Each row is a point on a tangle of strands that fork, close into loops and nearly touch. The rows are in no order.
Two points are linked if the straight distance between their rows is under 44. Some points are linked to none.
J90: [-2,-8,4,-8,4,-1,3,5,12,6,7,1,3,8,-12,20,-3,-1,-11,6,9,-5,17,-13,2,3,5,-12,3,-8,-6,-11,-8]
J77: [7,-7,4,-6,6,5,19,-12,6,-10,3,-5,-6,16,-8,10,16,10,-5,-4,7,5,16,-10,0,-3,-7,-3,7,1,6,1,-19]
J118: [27,-4,4,5,7,12,0,7,-13,6,-8,13,3,1,-3,14,3,-2,15,-3,-5,-20,-7,1,-4,-5,5,-4,7,-2,4,-7,-13]
J389: [-16,5,-6,10,-8,2,0,1,5,-1,9,-3,0,-4,15,-10,7,-1,0,17,-3,7,8,-12,5,-16,-7,1,-7,13,7,9,12]
J284: [12,1,-2,-4,-10,20,5,16,-2,-7,-7,3,2,11,-11,14,-8,-12,4,11,-1,-14,-10,-14,-19,0,3,-8,1,3,3,3,-14]
J47: [-5,4,-5,5,-24,10,1,7,-7,10,-7,-11,6,3,-1,0,1,-28,0,9,-3,-3,-4,-8,-8,-5,-12,0,-4,10,4,1,-10]
J793: [3,-10,5,-8,25,-6,5,-5,16,6,-1,-5,-6,12,-21,22,4,9,-8,-3,11,2,22,-8,0,-2,-1,-8,3,-6,-7,-14,-7]
J981: [3,-14,2,-3,8,-5,5,-8,-1,-1,-13,-9,-19,-8,-11,3,5,11,-7,-10,8,7,-2,-5,-2,0,-6,-1,12,9,3,-6,-22]
J934: [-1,2,-3,8,-4,-4,-16,-4,10,-20,-8,-9,-18,-5,-9,5,-16,2,-22,-8,5,10,-8,0,-21,2,-10,2,14,-7,-11,-1,-7]
J64: [-11,6,-11,7,16,-12,2,-9,18,2,7,-1,-5,-2,0,6,13,8,-3,7,1,4,24,0,8,-12,-7,18,0,12,-16,19,2]
J982: [14,-7,7,7,4,10,5,0,-17,21,4,2,-3,-9,5,9,0,3,2,2,-9,-9,-9,-2,11,-8,-20,11,1,0,15,0,-4]
J945: [-11,13,9,-7,9,4,2,-2,-7,-6,20,15,0,-15,6,-14,1,-4,13,-9,-5,10,-13,4,13,-9,19,1,-8,-1,1,3,16]
J827: [-1,2,-1,-4,5,1,4,3,-6,14,3,-1,0,-6,4,-9,7,4,-3,-8,-4,-3,7,20,3,11,1,23,-8,7,4,4,4]
J253: [16,-1,8,10,1,9,0,6,-10,4,-6,5,-1,-9,11,-9,-19,2,10,-2,-7,-23,-18,-11,10,1,11,-3,6,-19,-3,-5,-9]
J42: [-13,6,-6,1,-12,-10,-5,3,12,6,-1,-1,11,-3,21,-15,-6,-12,20,18,-2,-4,5,-16,18,1,3,4,-8,-1,-11,12,13]
J715: [8,-9,5,6,-26,7,2,15,-3,6,-3,1,8,4,14,2,1,-16,-4,12,0,-12,0,-1,-9,-2,-17,-8,-5,-1,8,-1,-10]
J399: [9,-3,-6,-18,0,4,3,3,-3,11,-11,-3,0,25,-7,12,-6,-13,9,0,6,1,8,-6,-13,12,-1,-12,-6,11,0,-10,-8]
J833: [12,-27,14,-7,3,-3,-5,-3,6,13,-6,15,-10,-2,-10,23,-7,-2,-14,-10,12,-13,-10,0,-1,-1,-8,-5,23,-3,9,3,-7]
J382: [-13,-4,-5,9,-8,-16,-15,-5,21,5,-6,0,-5,-8,13,-2,-2,4,-6,15,7,14,13,-5,7,-2,-16,15,8,-1,-7,16,7]
J552: [0,16,-16,10,-7,-6,-4,5,-19,15,-2,4,1,3,-8,-7,5,-11,7,-3,-5,-6,-3,6,4,8,1,-3,15,-4,0,0,-1]
J185: [-9,-13,-1,-7,3,-14,-11,-6,7,8,-7,-5,-14,-10,0,2,4,7,-17,-7,16,9,9,11,3,7,-8,15,15,-4,-8,8,-1]
J388: [-7,4,-2,-17,8,-3,-12,-2,2,-11,2,5,9,19,-7,-9,-1,-7,13,-1,6,11,10,4,-11,19,20,1,-11,-2,-5,-12,3]
J241: [-16,4,-8,0,-15,-5,0,3,8,12,-2,1,16,-4,3,1,-1,-6,10,18,-2,-1,4,-4,20,-5,3,13,-4,0,-13,16,5]
J160: [-3,14,-6,-1,-28,-3,-6,-8,0,-7,-6,-12,18,0,-6,-13,10,-19,3,7,-4,-3,-7,0,-1,9,5,5,-5,5,-5,0,3]
J921: [-8,10,-1,19,-5,-5,-6,-4,-4,-17,0,-13,-8,-15,20,-23,-14,14,-6,-7,-8,-4,-7,-8,-3,2,-10,-2,-1,-14,0,-3,19]
J33: [7,-2,11,12,5,10,7,6,8,0,6,-3,-4,-6,1,5,-15,16,-16,1,-1,0,-3,-1,-1,0,4,9,6,-6,2,-6,-5]
J578: [8,-12,1,-4,7,1,-4,-2,-7,0,-8,10,-13,0,-14,13,-12,18,-1,-11,3,-2,7,12,-4,11,-6,3,15,-17,0,-5,-2]
J192: [8,-6,-5,-4,13,-6,4,-4,-6,-9,-4,0,2,0,-7,-10,17,6,8,-12,5,8,2,11,-8,3,15,0,-1,6,6,-3,-17]
J966: [-10,-10,-4,4,-13,-10,-7,11,12,-10,2,6,7,6,16,-10,-7,-2,-1,18,0,-2,7,-16,10,3,-2,-19,-11,-20,-1,-1,6]
J244: [-4,6,-7,15,12,-12,-10,-2,-1,-5,-10,-12,-9,-29,11,-9,-5,11,-15,-7,0,11,-3,-8,-1,-3,-13,8,6,-3,-7,0,-1]
J325: [5,-13,12,-5,-12,16,0,8,7,11,5,15,1,2,4,27,-19,-13,-11,8,10,-16,-4,-20,-4,-2,-14,-7,14,-6,6,7,-1]
J98: [-4,16,-13,16,5,-7,-8,0,-4,-4,-3,-7,-7,-16,10,-14,-5,10,-4,-2,-8,6,-6,-3,10,-2,-7,-1,9,-8,-15,-2,11]
J440: [-12,11,-5,5,11,-21,-2,1,10,7,-4,5,2,-13,22,-5,3,12,6,10,-7,-3,0,12,16,-7,1,17,-8,-4,-8,13,32]
J161: [6,1,11,-2,9,18,18,2,2,-2,13,-2,1,2,-8,15,1,17,6,1,-5,1,4,6,2,-12,1,3,-9,0,8,-5,9]
J989: [8,10,6,-1,-9,19,3,10,-14,11,5,2,-2,1,11,-3,-16,-12,11,-9,-13,-8,-13,5,8,2,-5,8,-10,-10,3,-7,-7]
J262: [6,-10,15,-4,13,11,18,-11,2,-10,11,-4,-6,18,-9,13,9,21,3,-3,-1,9,13,-6,-4,-9,-8,9,-4,5,11,1,-1]
J403: [3,-20,-5,-10,6,-9,7,-2,9,3,-13,2,-12,8,-19,11,2,6,-4,-10,7,2,-5,-6,-8,4,-3,-6,8,9,5,0,-16]
J411: [-7,12,1,6,-3,12,-5,-3,0,-11,16,-3,4,-7,5,-11,-3,0,5,4,-6,8,-1,-7,1,-8,17,-6,1,-2,-10,-10,0]
J657: [0,9,5,9,-11,5,-3,0,-6,-11,4,-10,-10,-8,15,-22,-23,3,-5,-10,-11,-18,-10,-8,-2,4,0,5,-4,-12,-5,-6,9]
J43: [4,4,-8,-12,-14,16,1,13,-10,-14,0,9,10,15,-4,12,-9,-26,16,-1,-1,-18,-16,-15,-10,-3,8,-12,-8,-8,3,-2,-15]
J288: [13,-5,1,-2,5,-2,6,-6,-9,5,8,3,-6,7,-1,4,24,-13,-5,-7,1,-14,9,-1,8,-8,2,-2,5,10,8,3,-19]
J767: [-10,26,-2,-5,-10,6,0,-2,-13,5,2,-3,13,9,-6,-13,0,-28,23,7,1,8,-9,-1,6,8,15,13,-2,12,-4,10,4]
J606: [0,3,-5,-4,16,-10,-7,-3,-6,3,-3,4,-14,2,-12,3,-14,19,-10,-7,-1,7,9,11,4,13,-3,8,3,-11,-5,-3,-1]
J514: [14,-14,11,0,-21,8,6,15,7,4,-6,12,18,-1,19,13,-5,-14,1,17,-1,-20,-1,-8,-7,0,-10,-13,-7,-11,7,2,-8]
J247: [8,-4,12,-8,14,13,-8,3,-6,-4,12,15,9,16,-11,4,-8,-3,25,9,0,0,-12,4,2,-9,23,-8,-3,-6,2,-1,-13]
J913: [14,-12,10,-5,-7,2,2,10,1,22,-6,5,-5,6,-12,18,-5,-6,-11,-7,4,-9,-6,5,-1,4,-9,-6,14,-2,5,-3,-7]
J394: [-5,-10,0,-6,-8,6,8,4,8,4,5,9,4,3,-13,26,-16,-3,-11,6,7,-10,3,-21,0,-1,-7,-12,11,0,-2,-5,-4]
J117: [0,9,1,5,14,-2,-2,-1,-8,1,15,13,2,-13,2,-13,7,1,8,3,-11,0,-8,3,18,-16,15,8,-6,10,7,4,12]
J347: [7,9,-9,6,7,1,5,2,-23,-3,-16,-9,6,17,-10,-8,-7,6,8,-10,0,12,-7,-1,-7,9,6,-9,7,2,8,-13,-3]
J757: [-2,-1,2,0,-6,-4,-6,-2,-3,5,17,12,15,4,15,-13,12,-22,4,15,4,2,6,-5,13,-2,7,-6,-4,4,6,8,1]
J184: [-6,14,-17,5,8,-17,-7,-5,-4,-18,-19,-10,-3,11,-11,-5,-8,11,-14,-13,1,15,-1,7,-12,15,-3,0,4,-12,-8,-11,2]
J345: [10,-5,6,4,-2,-4,-4,-3,-8,10,14,11,14,-7,22,-7,22,-15,8,6,-3,-4,7,4,15,-6,3,2,-9,8,5,0,0]
J319: [9,-6,-6,-7,3,0,1,3,-6,12,-13,2,-13,26,-14,4,-14,-3,3,-4,-1,6,5,-3,-6,17,-5,-5,4,10,3,-12,-2]
J999: [-8,-2,-6,-6,-6,1,5,-3,0,6,1,6,4,13,-19,4,8,4,8,7,-5,8,6,8,6,1,-3,-1,-4,2,2,-1,-9]
J477: [-5,-21,6,0,7,-8,-16,-18,7,18,1,1,-15,-3,-3,9,6,4,-10,-1,7,7,10,2,13,1,-12,14,11,-5,-5,8,4]
J105: [11,2,-4,-12,-4,1,12,7,0,3,-14,5,13,29,-10,16,0,-17,1,-12,5,-2,-8,-3,-15,14,-1,-23,4,10,11,-5,-5]
J674: [-8,19,-14,13,9,-1,-9,0,5,-9,3,-8,3,-8,2,-1,2,8,-5,-1,-5,10,8,-3,5,-8,4,-2,3,-3,-20,-10,-3]
J479: [5,-16,12,21,-5,-10,-8,4,4,0,-9,0,-17,-5,14,-2,3,9,-4,15,4,-3,-8,-5,-2,-14,-14,-12,19,0,13,1,-1]
J919: [-9,-2,-3,9,8,-15,-5,-6,-5,1,-5,-12,-12,-22,4,-1,4,9,-13,-8,12,15,4,0,1,-1,-16,16,13,-3,-8,9,6]
J295: [-6,9,1,10,-8,13,2,4,-1,-3,20,-6,2,-1,8,-4,3,3,2,9,-6,4,8,-7,-2,-18,0,-6,1,4,-4,-3,11]
J648: [-10,-8,3,2,-16,-5,-14,7,13,-4,-7,3,-6,-3,3,-2,-20,-1,-16,3,-3,-10,-11,-18,-4,9,-6,-8,7,-10,-2,-3,-1]
J468: [13,-26,14,-6,13,7,-10,-5,1,5,-2,2,-16,-1,-17,22,-14,12,-8,-11,15,0,-7,7,1,1,-4,6,19,-11,0,5,-1]
J425: [-1,11,-1,21,-10,-18,-1,3,-2,16,-13,-8,7,-2,12,-18,7,-3,3,6,4,-3,-1,10,8,4,0,9,13,4,1,11,15]
J622: [-2,-6,0,-10,10,-4,12,-4,-5,9,1,-3,-8,3,-4,1,8,17,4,-14,-4,9,3,20,1,9,-9,14,-9,10,6,-1,0]
J668: [-2,7,1,-1,-23,-4,-13,-4,0,-8,-2,4,10,4,13,-18,-1,-26,3,-5,-6,-13,-20,-20,8,7,13,-7,-5,-9,-5,-5,-6]
J954: [12,1,12,12,6,5,2,8,-19,4,9,0,12,-14,12,-5,-1,1,1,-8,-2,-8,-6,11,3,-1,10,-2,4,-8,5,-8,4]
J897: [-13,-1,-5,5,1,-9,-3,-1,15,-4,-4,-2,-1,-14,16,-9,4,7,6,21,-6,8,0,-7,3,-17,-11,-2,-9,13,-4,11,15]
J334: [3,4,0,-8,-6,7,-4,4,-1,-17,-2,4,-2,16,-8,-3,-9,9,13,-5,-11,-9,-6,13,-12,7,14,-4,-4,-7,-1,-8,1]
J365: [1,5,-14,3,2,-18,-5,-9,-8,-5,-19,-11,-10,-4,-14,-12,1,9,-6,-11,8,2,1,8,-11,12,-3,8,10,14,1,9,-4]
J180: [3,-19,4,-5,3,-14,3,-7,8,5,8,0,-14,5,6,1,16,-6,-14,-8,10,-12,14,0,5,0,-8,-3,0,6,5,3,-18]
J165: [-5,5,-8,1,-30,-2,-7,-3,-1,-6,-7,-11,6,1,-4,-4,1,-22,-1,8,-3,-14,-2,-8,-10,7,-7,-1,3,7,-1,-3,-3]
J21: [17,-5,8,-7,-12,15,7,8,7,2,2,19,22,1,7,12,-7,-8,2,14,-1,-21,-3,-3,-5,-5,1,-7,-3,-19,-5,9,-7]
J978: [8,-3,-8,-2,1,-9,-5,-5,-2,17,-3,12,-1,-3,-1,2,5,-15,-6,4,-3,-7,7,-11,22,10,-4,4,3,3,-1,-8,-5]
J230: [5,6,-7,16,-9,-17,-7,4,-12,14,-7,6,3,-7,15,-16,4,-10,3,5,-1,-8,0,4,11,7,-2,-1,12,-3,2,-1,11]
J639: [14,4,-6,0,11,7,5,3,-17,-8,-11,4,11,12,-11,2,-5,3,16,-7,0,7,-10,-2,3,10,18,-10,10,-5,3,-19,-7]
J473: [-3,4,6,5,25,-5,11,-3,2,-1,12,-8,-5,-12,3,-1,17,12,-12,-8,-4,3,0,11,7,-22,7,3,-7,9,1,2,6]
J626: [7,-3,15,8,1,5,3,8,0,-5,2,-2,9,-8,30,-12,8,-1,7,8,0,-2,0,1,-3,-9,4,-7,-17,5,10,-8,17]
J373: [-13,-23,2,-8,-18,3,-3,2,9,1,10,-7,-7,0,-1,6,-11,-1,-15,7,9,11,13,-3,-12,0,-14,4,-5,-1,-2,8,-3]
J973: [4,4,-7,-6,0,-1,-1,4,-5,5,-1,14,1,-5,-3,1,-6,-1,-17,-8,-1,-10,6,-12,9,19,8,0,5,-6,-2,-16,-3]
J941: [-6,12,9,4,9,-1,15,-3,9,-3,9,-7,-8,-14,13,2,19,11,-12,-9,-1,8,4,8,3,-19,2,-3,-3,6,-2,-3,23]
J660: [7,18,6,-3,0,23,0,7,-23,-3,3,2,7,10,1,-1,7,-23,15,-7,0,14,-15,8,-6,-1,8,5,-9,5,16,2,-7]
J285: [-1,4,-4,12,-4,-1,1,-2,-26,5,-10,-20,1,-24,-1,-9,-1,5,-2,-12,4,-5,1,0,-5,6,-13,1,11,-2,2,-6,4]
J430: [14,-2,5,6,11,4,-4,6,-21,4,0,6,7,-12,2,-3,-7,-2,14,-6,-2,-23,-7,7,7,0,12,-7,2,-17,0,-12,-5]
J857: [-15,-1,-9,-4,-14,-3,5,-3,8,15,-6,2,7,1,-9,8,1,0,8,16,-4,3,6,5,9,3,-7,11,-2,7,-6,12,1]
J16: [-9,3,0,-1,5,11,5,4,-5,-2,31,3,12,9,-10,-1,7,-10,7,14,-4,13,3,6,10,-18,10,-4,-13,7,5,11,-1]
J615: [9,-13,-1,-6,6,7,14,7,11,-11,-8,8,11,23,-11,15,-10,8,3,6,4,5,-1,-2,-14,1,14,-18,-5,1,3,-2,-14]
J943: [2,-7,2,12,-13,-1,-3,2,1,-16,-2,-2,-1,-8,11,-11,9,10,-5,2,-8,-7,-3,9,-15,-9,1,-2,1,0,3,-7,-2]
J544: [-7,2,-9,-2,-9,10,10,8,-13,0,19,3,10,9,-1,-2,0,-13,3,14,-3,8,4,2,-1,-9,2,-1,-16,11,11,12,-11]
J571: [-8,3,0,14,-13,-20,-7,-3,8,8,-16,-17,7,-8,8,-22,-8,-1,-12,6,-1,1,-4,15,8,11,-13,6,3,-5,1,8,14]
J588: [0,5,-3,-13,-25,7,-2,3,-1,-8,-1,7,13,11,1,-4,-14,-28,5,-2,-7,-20,-19,-18,-4,5,4,-12,-7,-10,1,0,-6]
J774: [3,-18,-6,-12,4,-4,14,5,13,-6,-14,8,-1,20,-19,18,-4,8,-1,-2,7,7,-4,-12,-14,-1,-5,-20,4,6,10,2,-7]
J447: [-3,6,-13,-1,3,-17,-14,-7,-4,-18,-15,-14,-18,-2,-15,-5,-12,5,-15,-15,9,11,2,11,-22,11,-9,4,11,-1,-8,4,1]
J276: [-8,-7,0,-13,4,-2,17,-9,7,-5,-2,-15,-12,21,-4,-4,15,0,2,-11,10,13,19,-4,-12,9,-1,-5,-1,4,0,0,-12]
J304: [6,-2,1,17,-4,-7,-10,2,2,-6,0,4,-8,-5,19,-10,10,13,-7,8,-2,-3,0,0,-4,-15,-11,-9,13,2,8,1,6]
J187: [-9,4,-1,7,2,-1,-2,-13,-5,8,6,5,-6,-7,-5,3,1,19,5,1,-17,-8,-8,3,12,-21,-12,7,2,3,6,5,16]
J40: [3,12,-5,-4,-12,15,2,7,-12,2,10,6,11,14,-2,-3,7,-28,13,4,-5,9,-7,5,-3,2,5,3,-15,7,12,16,-18]
J91: [-11,14,3,-9,2,0,13,-4,-1,-6,8,-1,3,-15,3,-1,22,-2,-2,-10,1,11,1,14,0,-12,12,0,-7,9,-4,7,30]
J492: [-11,11,-20,-2,21,-11,-1,-9,-9,-1,-5,0,-5,-9,-7,3,2,22,-1,-15,0,15,12,11,2,11,-11,15,5,-13,-9,-1,12]
J24: [-5,1,-4,7,-17,-19,-10,-4,6,5,-21,-16,3,-11,4,-14,-6,-8,-19,9,2,0,-10,-4,0,19,-5,5,7,1,-1,1,2]
J362: [9,6,-4,1,-13,3,-4,0,-3,-21,-5,-3,-3,-1,-5,-4,-1,4,-5,-8,0,-10,-4,9,-25,8,4,-6,3,0,3,-13,-2]
J554: [-1,-12,-3,0,1,-4,-1,3,7,3,11,3,11,1,4,7,-1,-7,-14,12,6,-4,21,-13,7,-5,7,-8,-9,-6,-6,-8,-5]
J556: [1,-10,8,-10,6,0,4,-2,2,-10,-4,-3,9,7,-7,-5,10,-2,7,-7,11,10,3,13,-6,2,24,-10,-2,7,0,-6,-19]
J170: [11,-13,5,-4,12,2,4,0,0,-4,-3,-10,-20,17,-7,0,-5,11,-11,-16,13,6,8,6,-24,14,-6,3,5,-1,6,-5,-5]
J899: [-6,9,-13,-6,7,-8,-2,1,5,-8,-13,2,-6,16,-16,-2,-13,15,-6,-11,-1,14,2,8,-5,17,3,-4,1,-7,-6,-12,-3]
J17: [-13,-6,1,-4,-15,6,1,3,11,-7,2,-23,1,7,-15,4,-11,-8,-7,7,4,2,7,-1,-20,3,-6,-4,-7,3,-7,0,-1]
J960: [-14,0,-3,0,13,-9,-7,-11,20,-5,8,-5,-19,-5,6,11,16,13,-10,-1,2,14,15,6,-2,-15,-20,10,2,1,-12,16,5]
J232: [1,-2,-6,1,11,-7,9,-4,-9,-5,-3,-5,-3,6,-7,-5,18,20,6,-12,-4,14,0,19,-3,-2,9,0,-1,3,8,-2,0]
J424: [-14,3,-4,-6,-10,1,3,-4,6,1,-8,-23,-7,8,-18,2,1,2,1,-1,1,14,4,9,-15,3,-10,-1,-3,14,-8,4,0]
J965: [-10,11,-4,6,13,-10,-8,0,16,-1,3,-4,-4,-2,-5,10,8,7,-15,-1,1,9,12,-1,7,-6,2,-2,3,-12,-20,-12,-5]
J299: [1,3,6,8,23,-3,6,1,-1,6,8,-8,-14,-2,-9,6,3,23,-9,-6,-5,6,-2,19,3,-20,-6,-3,1,5,3,10,2]
J356: [-5,10,-1,-13,-2,6,2,-1,-13,5,-1,2,11,-5,-4,-1,15,-18,28,3,4,13,-11,6,10,6,12,11,-4,18,1,5,-5]
J484: [17,-2,4,2,11,8,1,-2,-3,0,14,0,-2,6,6,10,11,1,-3,1,2,-15,13,-6,0,-11,1,-3,7,7,-1,-12,-9]
J432: [-2,6,-14,1,2,-12,8,-5,-2,-6,-12,-8,-10,-4,-9,-9,7,14,-3,-9,5,12,5,10,-3,9,-4,22,5,18,4,20,-2]
J62: [-11,14,-2,-2,7,-2,2,-1,-22,-8,8,6,9,-26,-1,-16,2,2,12,-15,-4,7,-17,15,4,4,20,5,-3,-5,5,3,18]
J297: [-17,14,-13,-2,24,-12,0,-2,3,5,-4,-3,-8,-18,-1,6,-6,20,-1,-14,-3,11,8,15,1,2,-13,21,-5,-4,-16,7,19]
J228: [0,-11,5,1,-9,-6,-7,4,6,-2,10,9,15,4,21,-6,5,-12,-4,19,4,-6,12,-9,5,1,0,-14,-13,-11,5,-6,2]
J202: [0,7,-7,-8,7,3,3,-3,-9,11,0,4,11,6,-16,2,9,-6,19,2,-1,10,4,5,17,6,5,4,-8,10,0,-2,-6]
J483: [-14,-14,-8,-3,-14,-9,-7,6,19,-7,-1,12,2,1,13,-8,-22,-9,-11,15,-2,-15,1,-22,2,4,-4,-14,-13,-9,-4,1,4]
J828: [-12,21,-10,-6,-4,8,3,-3,0,-4,-9,-14,0,10,-15,-3,-3,9,14,0,-4,15,-3,3,-7,2,1,4,-9,12,-7,0,14]
J183: [-8,-2,4,10,14,-16,-3,-2,15,2,-4,-15,-13,-14,23,-8,13,15,3,9,5,14,8,-7,4,-13,-15,-5,-2,12,1,3,17]
J972: [-13,7,0,-2,-3,-4,-8,1,6,9,6,-1,-1,-6,13,-13,-3,8,-4,-1,-8,2,13,13,1,8,-1,15,-8,-4,-5,0,15]
J301: [4,-27,8,-4,10,-6,-15,-19,10,6,0,2,-20,1,-20,17,3,5,-14,-11,7,5,2,10,12,-7,-11,10,10,-8,3,6,-5]
J688: [-14,9,3,2,12,2,4,-4,11,-3,13,-12,-20,-4,8,9,15,18,-15,-10,3,12,17,1,-3,-16,-16,2,-2,1,-8,-3,12]
J431: [-14,17,-2,-5,-7,6,9,1,-2,-7,4,-7,4,-1,-6,-8,16,1,6,-5,-2,16,-2,14,-4,-6,11,-2,-4,16,-1,6,17]
J227: [-3,1,-2,-1,-12,3,-2,-3,-3,5,-1,3,4,-1,18,-13,-2,-4,16,7,-10,-8,-10,-13,20,2,-3,2,-9,-3,-5,-6,9]
J901: [9,8,21,9,4,14,1,6,-10,3,11,4,10,-12,25,-12,6,-10,10,5,-5,-3,-16,1,3,-11,9,-4,-3,-1,12,-4,15]
J590: [-16,1,2,-5,5,6,0,-2,-1,-1,27,5,16,-11,4,3,-1,-10,5,12,2,13,1,8,11,-15,12,-1,-19,8,-3,14,12]
J480: [25,1,11,2,13,14,2,-1,-5,7,4,10,5,12,-5,13,-6,-3,8,7,0,-22,4,-5,2,-3,6,0,-2,0,2,-4,-9]
J509: [-2,12,1,-5,-22,0,-12,-5,-12,-9,4,4,17,-3,3,-15,1,-31,4,-1,-3,0,-13,0,8,12,13,3,-2,-8,-3,-7,-6]
J820: [6,-6,-7,3,0,-1,6,-4,-22,-1,-12,-6,-7,-15,-6,3,3,1,-6,-11,5,-5,-5,-4,-4,8,-7,-3,14,2,6,-6,-15]
J173: [-7,14,-12,0,18,-13,-1,-9,8,-6,1,-3,-4,-15,6,0,16,11,6,4,0,4,14,-3,6,-8,5,18,-2,16,-12,13,8]
J375: [7,-1,19,-3,2,25,-1,3,-6,-3,16,8,10,-1,5,4,-8,-7,25,9,-4,-9,-10,2,2,-13,15,-3,-8,-6,-4,0,-5]
J961: [-8,1,1,-1,24,-8,-3,-12,14,2,-4,-10,-7,8,-16,18,6,14,-3,-4,6,13,16,0,4,-8,-10,-2,-2,-4,-14,-9,-10]
J248: [8,4,9,5,-6,22,10,8,-10,15,3,3,-2,-11,10,4,-4,-4,6,0,-14,-7,-20,3,6,-11,-11,10,-9,0,17,-1,3]
J884: [1,2,-13,-13,5,-1,-6,1,5,-9,1,13,4,9,-6,1,-1,-4,-5,-3,2,-1,13,-9,-3,15,19,2,-7,-1,2,-15,-1]
J738: [8,-17,12,9,7,-2,-10,-3,-9,21,-2,2,-3,-8,0,7,-2,6,1,4,-8,-14,-5,-1,12,-4,-14,2,7,1,6,-3,-5]
J729: [15,-6,8,-2,-5,-1,2,5,-1,-10,-4,-3,-14,7,-6,2,0,-2,-14,-16,8,-10,3,4,-23,15,-2,-5,10,0,3,-5,-6]
J551: [-3,-4,3,6,-22,-18,-18,-1,13,-5,-17,-5,0,-5,6,-9,-17,-11,-16,6,1,-12,-18,-13,-8,14,-8,-9,10,-1,5,-7,6]
J103: [-12,10,-3,-1,-3,-6,-8,2,12,-1,10,9,-2,-4,13,-12,6,11,0,5,-14,0,6,16,9,-7,2,9,-8,-6,-7,8,20]
J15: [-14,-14,6,-3,-15,-3,5,2,15,0,15,-12,-2,-4,15,-6,7,4,-12,6,4,3,14,8,-14,-5,-12,4,-15,9,-3,9,4]
J886: [-1,-7,6,4,-13,-1,-16,3,7,-3,-13,0,-16,-8,-11,3,-18,3,-21,-5,6,2,-18,-1,-12,3,-2,-3,19,-5,-1,4,-4]
J922: [-3,-17,12,6,3,-10,-3,-4,8,20,-13,-6,-3,-16,7,-4,2,6,-2,10,-3,1,-2,-2,12,-2,-10,2,0,5,0,-1,-6]
J398: [-1,-4,-5,-10,-14,8,0,10,11,-15,-2,13,0,8,-6,1,-11,2,5,-2,-6,-17,-4,0,-6,6,7,-8,-9,-10,-6,-1,-4]
J327: [-6,18,-10,0,13,-4,-1,-9,-2,-4,8,11,0,-14,3,-11,14,7,6,0,-5,7,4,5,16,-6,18,17,-3,13,-6,11,4]
J910: [-3,13,-11,10,10,0,6,-2,-26,-1,-7,-19,7,-10,-11,-13,0,5,6,-11,1,9,-1,7,-1,11,6,0,7,2,1,-6,7]
J429: [23,8,2,-12,7,13,18,9,15,-8,-13,16,13,20,-7,14,-12,-4,-10,-3,5,-11,-9,-17,-19,21,10,-10,6,2,5,-1,6]
J44: [6,-7,7,-5,-14,8,-2,4,8,-3,9,20,5,6,5,6,-11,-3,3,2,-9,-25,-2,-5,3,-3,4,-5,-3,-21,-7,-1,-3]
J795: [9,13,4,-1,-6,23,2,1,-14,-7,-1,4,12,16,-10,5,0,-11,20,-7,-4,10,-15,2,-1,6,12,-3,2,-9,7,-9,-11]
J261: [-8,-14,9,-6,-2,-2,10,-6,13,4,7,-7,-12,-1,14,-7,12,-2,-9,-3,6,-3,14,9,-6,0,-8,2,-4,7,-1,10,-8]
J560: [-14,10,-8,-3,8,-23,0,-4,2,3,-4,-1,-3,-19,25,-15,-5,16,4,-5,-8,1,-7,-8,16,1,-6,8,-11,-15,-9,8,35]
J573: [16,-22,11,21,0,-1,-12,-5,6,5,-2,7,-11,1,6,7,-10,8,-10,21,-1,-3,-9,-11,9,-12,-12,-5,15,-11,19,10,2]
J489: [17,-1,11,-10,-4,9,14,10,0,12,-14,3,2,14,-14,23,-6,-11,-7,-9,11,-8,-9,0,-17,14,-3,-9,16,-1,1,-8,-5]
J671: [7,4,17,-2,1,27,14,1,-4,-5,22,7,11,-4,4,9,-2,6,13,6,-10,-3,-8,-1,2,-17,8,4,-15,0,5,5,7]
J504: [14,-10,3,-7,12,12,1,8,1,-10,0,13,11,15,-11,10,-9,-10,21,7,2,1,-9,-8,-8,2,26,-14,-10,2,6,2,-17]
J609: [-2,10,-1,-4,-4,12,-2,1,-9,6,5,-5,5,-6,4,-13,-4,-8,19,-10,-12,-7,-15,-1,5,2,5,5,-14,3,-1,-9,3]
J128: [-4,-5,2,6,19,3,6,-15,12,4,13,-9,-4,-5,-7,6,16,17,-11,1,-4,6,11,-5,17,-18,-4,7,-8,7,5,-6,-3]
J427: [-4,-7,-5,-16,3,-4,-4,0,3,-9,-2,-6,12,13,-16,-8,4,-15,9,0,13,9,8,6,-11,11,21,-11,-7,13,-5,-1,-12]
J73: [24,4,-3,-12,-2,17,20,13,8,-12,-9,18,16,14,-6,21,-8,-15,2,4,8,-15,-6,-16,-16,7,8,-13,-4,1,5,8,-12]

A tip is a point with one link. Name the tips that can be reached along the links from each point below, in the order of the rows.
J375 => J276, J590
J21 => J170, J429, J573
J688 => J253, J626, J299, J62, J128
J609 => J767, J922
J103 => J978, J560

A fork is a point with three links, a tip a point with one. Leave the first point through the second and follow the links. Name the first fork or tip that comes.
J284; J43 => J362
J828; J424 => J430
J671; J375 => J590
J62; J945 => J941
J560; J440 => J978

Name the points in between on the shortest way along the links from the first point to the second, in order.
J319; J793 => J399 J105 J489 J913 J833 J468 J301 J477 J185 J919 J244 J98 J674 J965 J961
J399; J934 => J105 J489 J913 J833 J468 J578 J606 J899 J184 J447
J590; J671 => J16 J544 J40 J660 J795 J639 J347 J910 J285 J820 J981 J403 J774 J615 J504 J247 J375
J960; J954 => J688 J941 J91 J431 J828 J424 J17 J373 J15 J261 J180 J288 J484 J480 J118 J430
J921; J966 => J98 J674 J965 J961 J793 J90 J554 J228
J325; J432 => J394 J90 J554 J228 J966 J483 J648 J886 J934 J447 J365
